A landscape with many valleys, sampled at points; each row gives a point and its height.
A ball rolls from a point to the lowest of its 5 nearest points, and stops where none of them is lower. Distance is the straight distance between rows; heights are no part of it.
vumip (h 39.4): [-13  -9  33  21   9 -13  -2   3   4 -37  11   4  12  30  27   5   7  -3
  35   9   1 -25  10   3 -16]
Zes (h 53.7): [ 20  -2 -17  -5   2   5  10  -9  -3  33  -2  -5 -15 -20 -28   7 -15  13
 -12   0   9  24   4  16   9]
kom (h 34.8): [ -4  24  -8  -5   7 -15  33   5  11  32  -7 -14   6  -5  16  20  -7   3
  -6  29   8  11 -13  21  -7]
tek (h 38.8): [ -2  -5  32  21  12  -9  -2   7  -4 -29  10   6   9  19  14   4   7  -7
  35   2  -5 -26   7  -7 -12]
litu (h 54.7): [  7 -22 -29 -17 -20  24 -25   7   0   4 -26  15  -6 -11 -42 -46  15 -20
  -4 -39  -4   4  15 -24  22]
Mivi (h 34.2): [ -3   1 -27  -7  -4  -2  19  -5  11  40  -6  -4 -18   1 -11  23 -19   9
 -25   6   6  21 -14  42   9]
vani (h 22.4): [ -8   3  11  -5  19  -6  31   0   4   9  11   0   3   4  39  28   2   9
 -26  18   8 -12   2  25 -28]
vulig (h 95.0): [ -5   5 -10  -4 -16   9 -17   2   0   1  12  -7   2  -2   4   5  -5  16
  -2   6  -1  16   0 -16   6]
nofa (h 46.0): [  5  -2 -18   1   7   4   9  -3 -13  33  -5   0 -14 -13 -16  11 -19  12
  -7  13   6  21  -1  23   5]
pemu (h 33.9): [-11 -18   1  18  16  -4 -28   0  -1 -44  -3   3  20  21  -6 -43  11 -16
   3 -13  -8 -14  10 -16  -9]
Veki (h 66.7): [  7  15   3   4 -13  -6 -16   1   2  -1   2  -3   2   6   8   4   6   1
  -9   1   7  -6 -10 -14   3]
fozal (h 51.9): [  9   1 -21 -16  -5  -2  20  -5  22  48  -6 -14 -15 -10 -24  13 -16  22
 -27 -16  11  33  -4  39  10]
Refo (h 26.3): [-18  -4  29  15  15 -17  -4  -9   4 -48  13   1  12  30  18 -17   9 -10
  36   1  -6 -32  17 -12  -6]
tis (h 66.2): [ 18 -13 -11 -13   1  11  -2 -11 -10   9   6   5 -11 -27 -19  -4  -3  20
  -4   7   1  22   2   4  10]
zitiv (h 40.3): [-20   3  10   6  27   0  44   2   5   9  13   6  -2   9  47  33   4   8
 -24  25  11  -9  -2  27 -24]
Demem (h 48.8): [ 11   0 -19  -7  -2   1  13 -12   4  38  -7  -5 -15 -11 -30   7 -14  15
 -17  -1  12  21   0  27   7]
Lud (h 43.3): [  5   6  25  20   0 -10  -3   4  -9 -17   8  12   6  10  14  10   4  -9
  21   1  -5 -31   1   2 -13]
Kedi (h 45.9): [ -1  12 -16  -7   3   5   9   3  -4  29 -10  -6   5 -14   5  14 -11   9
  -5  26   5  23  -6  10   4]
pobi (h 54.9): [  4 -22 -11 -10  -9  25 -16  12  -9  -6 -31   4   9  -8 -43 -42   4 -28
  18 -28 -17  -1  12 -23  14]
Fiba (h 53.4): [  6 -17 -14 -17 -14  20 -12   7 -12  -4 -19   7  -8  -8 -37 -40   7 -19
  14 -31 -14   1   4 -21  20]
fepo (h 24.0): [-18  -7   8  14  14 -12 -21  -4   1 -43  -9   4  22  23   3 -39  14 -25
  12 -10 -15 -29  12 -20   4]
Dar (h 30.9): [ -6  -6  24  12  10 -15  -7   1  -5 -39   7   8  10  19  16  -5   7  -9
  33  -2 -10 -24   3   0 -11]
sezu (h 38.3): [ -2  17 -10  -4   4  -8  20   2   5  28 -11 -10   7 -11  10  17 -10   6
  -8  32   2  15 -15  14  -2]
todu (h 51.7): [ 21   5 -19 -17  -1  -8  13  -9  10  41  -3  -4 -18 -17 -36   6 -11  17
 -13  -5  11  30   3  16  18]
Foge (h 39.6): [ 17 -18 -19 -23 -21  18 -16  -8  -1   2  -2   7 -13 -20 -24 -31   3   6
 -10 -24 -12  13   4  -9  15]
Doti (h 46.1): [  0  -2  26  23   7  -3  -3   8 -10 -19  13  10  -2  15  19  15   5 -11
  28  -1  -4 -27   2  -1 -12]
pebaz (h 39.9): [  6  12  14  -6  -6 -17  -1   2   4   5   8   1   8   0  21  15   0   7
 -15   9   8 -15  -6  -4  -7]
dof (h 20.3): [ -7   2  -7  -8 -19  17 -15  -5  -9  -7   8  -6  -9  -4 -17 -11  -1  -2
   4 -17  -7  15   2 -22  11]
ver (h 41.2): [ 13  15   7  21  -4  -8 -17   3  -5 -17  -5   5  -2  10   5  -2  10 -17
  11  -5   2 -21 -14  -7  -9]
Rav (h 47.3): [  0 -15 -11 -18 -16  20 -13   1 -11  -3  -2   1  -8 -10 -28 -22   3 -14
   8 -31 -16   3   3 -20  18]
Zepad (h 21.9): [  2 -14  -9 -16 -16  19 -11  -8 -12  -4   8   0 -13 -11 -27 -15  -4  -1
  -1 -23 -10   6   0 -17  12]
Bife (h 61.8): [  3  12   1  -9  -9  -2 -13  -4  -1   7   2  -5  10  -4  15   6  -3  20
  -5  20   2  12  -3  -8   2]
Muvi (h 48.9): [ 15 -21 -32 -22 -19  20 -28   2   7   3 -10  11  -8 -20 -28 -41  15   3
  -7 -33 -14  12  11 -18  23]
bini (h 41.1): [-16   5  30  22   7  -2  11   9   3  -3  13   8   3  21  37  38   5  -5
  15   6  10 -30   6   3  -6]
dovo (h 62.5): [  0   2 -10  -7  -1  11  -5  -3  -5  15   0  -5  -3 -17  -5   7 -14  16
  -7  20  -3  24   2   9   2]
kuf (h 50.3): [-32   4   9   5  31   0  36   4   4   6  13   5   5  17  59  34   9   4
 -19  28  10 -11  -9  23 -16]
mune (h 49.2): [-18  -1  33  29   8  -4   4  10  -2 -19   8   3   4  20  25  25   7  -6
  30  10   6 -25   5   0 -10]
Lar (h 12.7): [  2  10  -1   9 -15   0 -20   2   5  -8   4  -5  -6   5   5   1   4  -2
  -2  -7   7   2  -7 -19   5]
gozet (h 82.7): [ -2   0  -1  -6 -10   9 -16  -1  -7   4   8  -8   3  -7  -2   1 -11  15
  -6   9  -4  19  -2 -13  12]
kezo (h 20.2): [  2 -15  -7 -10  -8  14 -12  -8 -11   0  12  -5  -7 -11 -13  -3  -6  12
  -2  -8  -9  17   5 -10  11]
nefo (h 30.3): [-27  12  27  16  17  -3  24   6   9   4  14   5   4  24  48  41   4   3
 -10  19   8 -25   0   0  -1]
lefe (h 38.4): [ -2   4  18  -4   4 -14   8  -3   5   6  12   5   7   2  32  26   0   9
 -21   7   7 -23  -2   9 -14]
susi (h 32.0): [-11   9   3   2  21 -11  47   4   5  11   2  -3  -4   1  35  40   4   4
 -23  18  14  -5 -14  31 -31]
Tagan (h 54.3): [ 20   4 -22 -26  -5  -9  11  -3  22  48  -3 -10 -11 -15 -28   0 -10  23
 -14 -16   0  38  -5  20  27]
Mapaz (h 55.5): [  1 -20  -1 -10  -7  22  -5   9  -5 -15 -18  -7  10  -3 -41 -38   3 -25
  20 -28 -18   9  17 -25   2]
moler (h 50.1): [ 32  10 -20 -17   2  -6  12  -8  13  43  -7  -1 -13 -18 -42  -6  -3  17
  -8 -10   7  29  -3  11  23]
vasab (h 46.8): [  4   3  21   7  -2 -12  -4   3  -5   0   8   8  -2   9  22  22   2   0
  -4   2  11 -32  -3  -4  -6]
pufek (h 58.3): [ 12 -10 -14  -8   3   7   0 -10 -12  16   2  -3 -13 -21 -14   6 -13  20
  -6   8   4  23   2  15   5]
Guku (h 13.8): [ -5   7   8  -2  16 -12  40   4   8  15  -3  -1   3  -3  29  34  -3   7
 -19  22  14 -10  -7  21 -29]
sozi (h 66.1): [ -4   4  -7   3 -14  21 -11   1  -4 -15   3  -5 -10  -1 -24 -14   3 -12
  12 -19  -8   9   4 -24  12]
Vabop (h 27.1): [ 14 -18 -16 -18 -12  15 -17 -13  -6  -1   4   3  -8 -21 -25 -16   5  10
  -7 -15 -14  15   0  -8  14]
vudiz (h 45.3): [  0  15  -5  -7   2  -5  10   4   1  17  -5  -9  11 -14   9  12 -11  11
  -9  30   6  16  -7   5   4]
zudav (h 43.4): [  0   7   6  19  -8   2 -20   7  -4 -30  -7  -2   5   9  -6 -24   8 -15
   7  -9  -1   1  -8 -11 -10]
godi (h 77.5): [ -7   4  -4  -1 -20  14 -19  -2  -2  -7   7  -6 -11   1 -15  -3 -10   1
   3 -11  -1  12  -2 -18  11]
ked (h 22.7): [ -7  -6  19  10  13 -13 -14  -3   1 -40   3   4  13  17  14 -20   6 -20
  28  -5 -16 -27   7  -3  -5]
begom (h 36.8): [-20  -4  18   3  18  -9  25   4  -4   7  18   9   7  11  47  40   0   6
 -20  15   8 -22   1  12 -14]
mukap (h 60.6): [  7  13   5  15 -12  -3 -25  11  -3 -19  -5   3   1   7  -3  -9   6  -7
   5  -6   7  -6 -12 -11  -4]
boz (h 36.9): [  5   4  21  19   3 -10  -9   7 -11 -25   4  10   4  11   9   3   7 -18
  17  -3  -4 -28  -6   2 -10]
figok (h 27.2): [-26   0  25  19  18 -18 -12  -7  10 -45   7  -4  12  37  12 -32  12 -25
  27  -9  -1 -39  27 -24   8]
Guke (h 47.2): [ -1   1   0  20  -4  12 -22   9   0 -39 -12   0   5  10 -17 -25   9 -14
  10 -11   0   7  -1 -20  -9]
Lofa (h 32.1): [  9  12  10  -8  -1 -15  11   1   9  12   1   1   9  -6  28  17  -2  10
 -18  17   7 -10  -4   8 -15]
Pur (h 41.4): [  3  16   5  -9  -7 -11   1  -2   7   7   3  -5  11  -2  22   6  -7   8
 -11  19   4  -3  -1   1  -7]
Botu (h 30.5): [-13  11 -22  -6   1 -10  25   5   2  46 -12 -10  -5  -6   9  21 -15   0
 -15  25   0  14 -16  27   3]
novif (h 46.4): [ 16 -12 -32 -30 -24  17 -22  -5   9   6  -6  10 -10 -22 -24 -33   9   7
  -5 -27  -7  13   7 -12  19]
bez (h 22.5): [ -1   5  10  -4  11 -17  34  -1   8  12   1   0   8  -3  30  26   5  11
 -23  20  12  -9  -6  19 -28]
lisev (h 57.1): [ -6   1   1   9 -10  14 -13   2  -7 -31  -7 -10   8   5 -28 -23   6 -21
  17 -17   0  10   3 -27  -3]
Nusur (h 12.5): [-14  -3  13  11  14 -19 -13  -9   2 -46   8   1  15  22  12 -34  14 -20
  20  -5 -14 -29  12 -15  -1]
loze (h 42.5): [ -8  -4  29  26   8  -7   1   7  -3 -29   9   8   7  24  22  14   5  -4
  35   8   1 -24   7   4 -10]
fazip (h 18.3): [ -8   8 -29  -7   2  -4  22  -6   2  43 -12  -9  -8   3  -1  23 -20   3
 -19  17   0  17 -16  35   9]
Talir (h 42.7): [-12   5  18   1   7 -10  10  -1  -3   7  18   6   2   8  34  31  -1   6
 -13   6  10 -29   1   9 -11]
Kan (h 58.6): [  6 -15  -7 -10 -10  11 -10 -10  -6   5  11   0  -8 -21 -13  -5  -6  17
  -5   2  -7  17   3  -5   9]
Let (h 40.6): [ 27 -14 -20 -21  -5  12 -11 -11   5  13 -10   9 -12 -35 -28 -23   7  15
  -4 -14  -8  28   4  -4  13]
Labev (h 46.7): [ 34   1 -17 -17   0  -3   5 -12   8  28 -12   1 -12 -28 -35  -3  -6  20
  -5  -4   4  28  -3   6  17]
vepa (h 26.2): [  4  -1   9  16   3 -11 -18   6  -6 -30  -5  10   7  12   3 -14  12 -21
  14  -3  -5 -20  -8  -2 -13]
Fenun (h 73.8): [ -5   7   1  10 -14  16 -18   7  -1 -19  -2 -10   0   6 -24 -13   3 -13
   7 -17  -2   8   0 -26   6]
Lebub (h 57.3): [ -2  -9  -2   2  -6  18  -9   8  -4 -20 -14  -8   2   0 -36 -26  -1 -21
  18 -26  -6  12   9 -27   0]
sikef (h 35.0): [ -8  -9   0  15  11  -2 -24   3  -8 -41  -9   6   9  14   1 -29  11 -21
   8  -6  -9 -13   0 -13 -12]
Kod (h 35.1): [  1   3 -19  -2   7  -2  17  -4  -1  35  -7  -7 -12  -9 -12  18 -17   7
 -18  17   8  18  -7  26   6]
veg (h 27.5): [  2  19   0  -4   9 -17  41   8  10  23  -8  -9  10  -9  23  23  -2   4
 -14  28  12   0 -11  22 -21]

Where does a ball stop that starts at each point below?
loze: Nusur
tek: Nusur
pufek: fazip
Guke: Nusur
Fiba: kezo
Pur: Guku
Zes: fazip
pebaz: Guku
litu: kezo
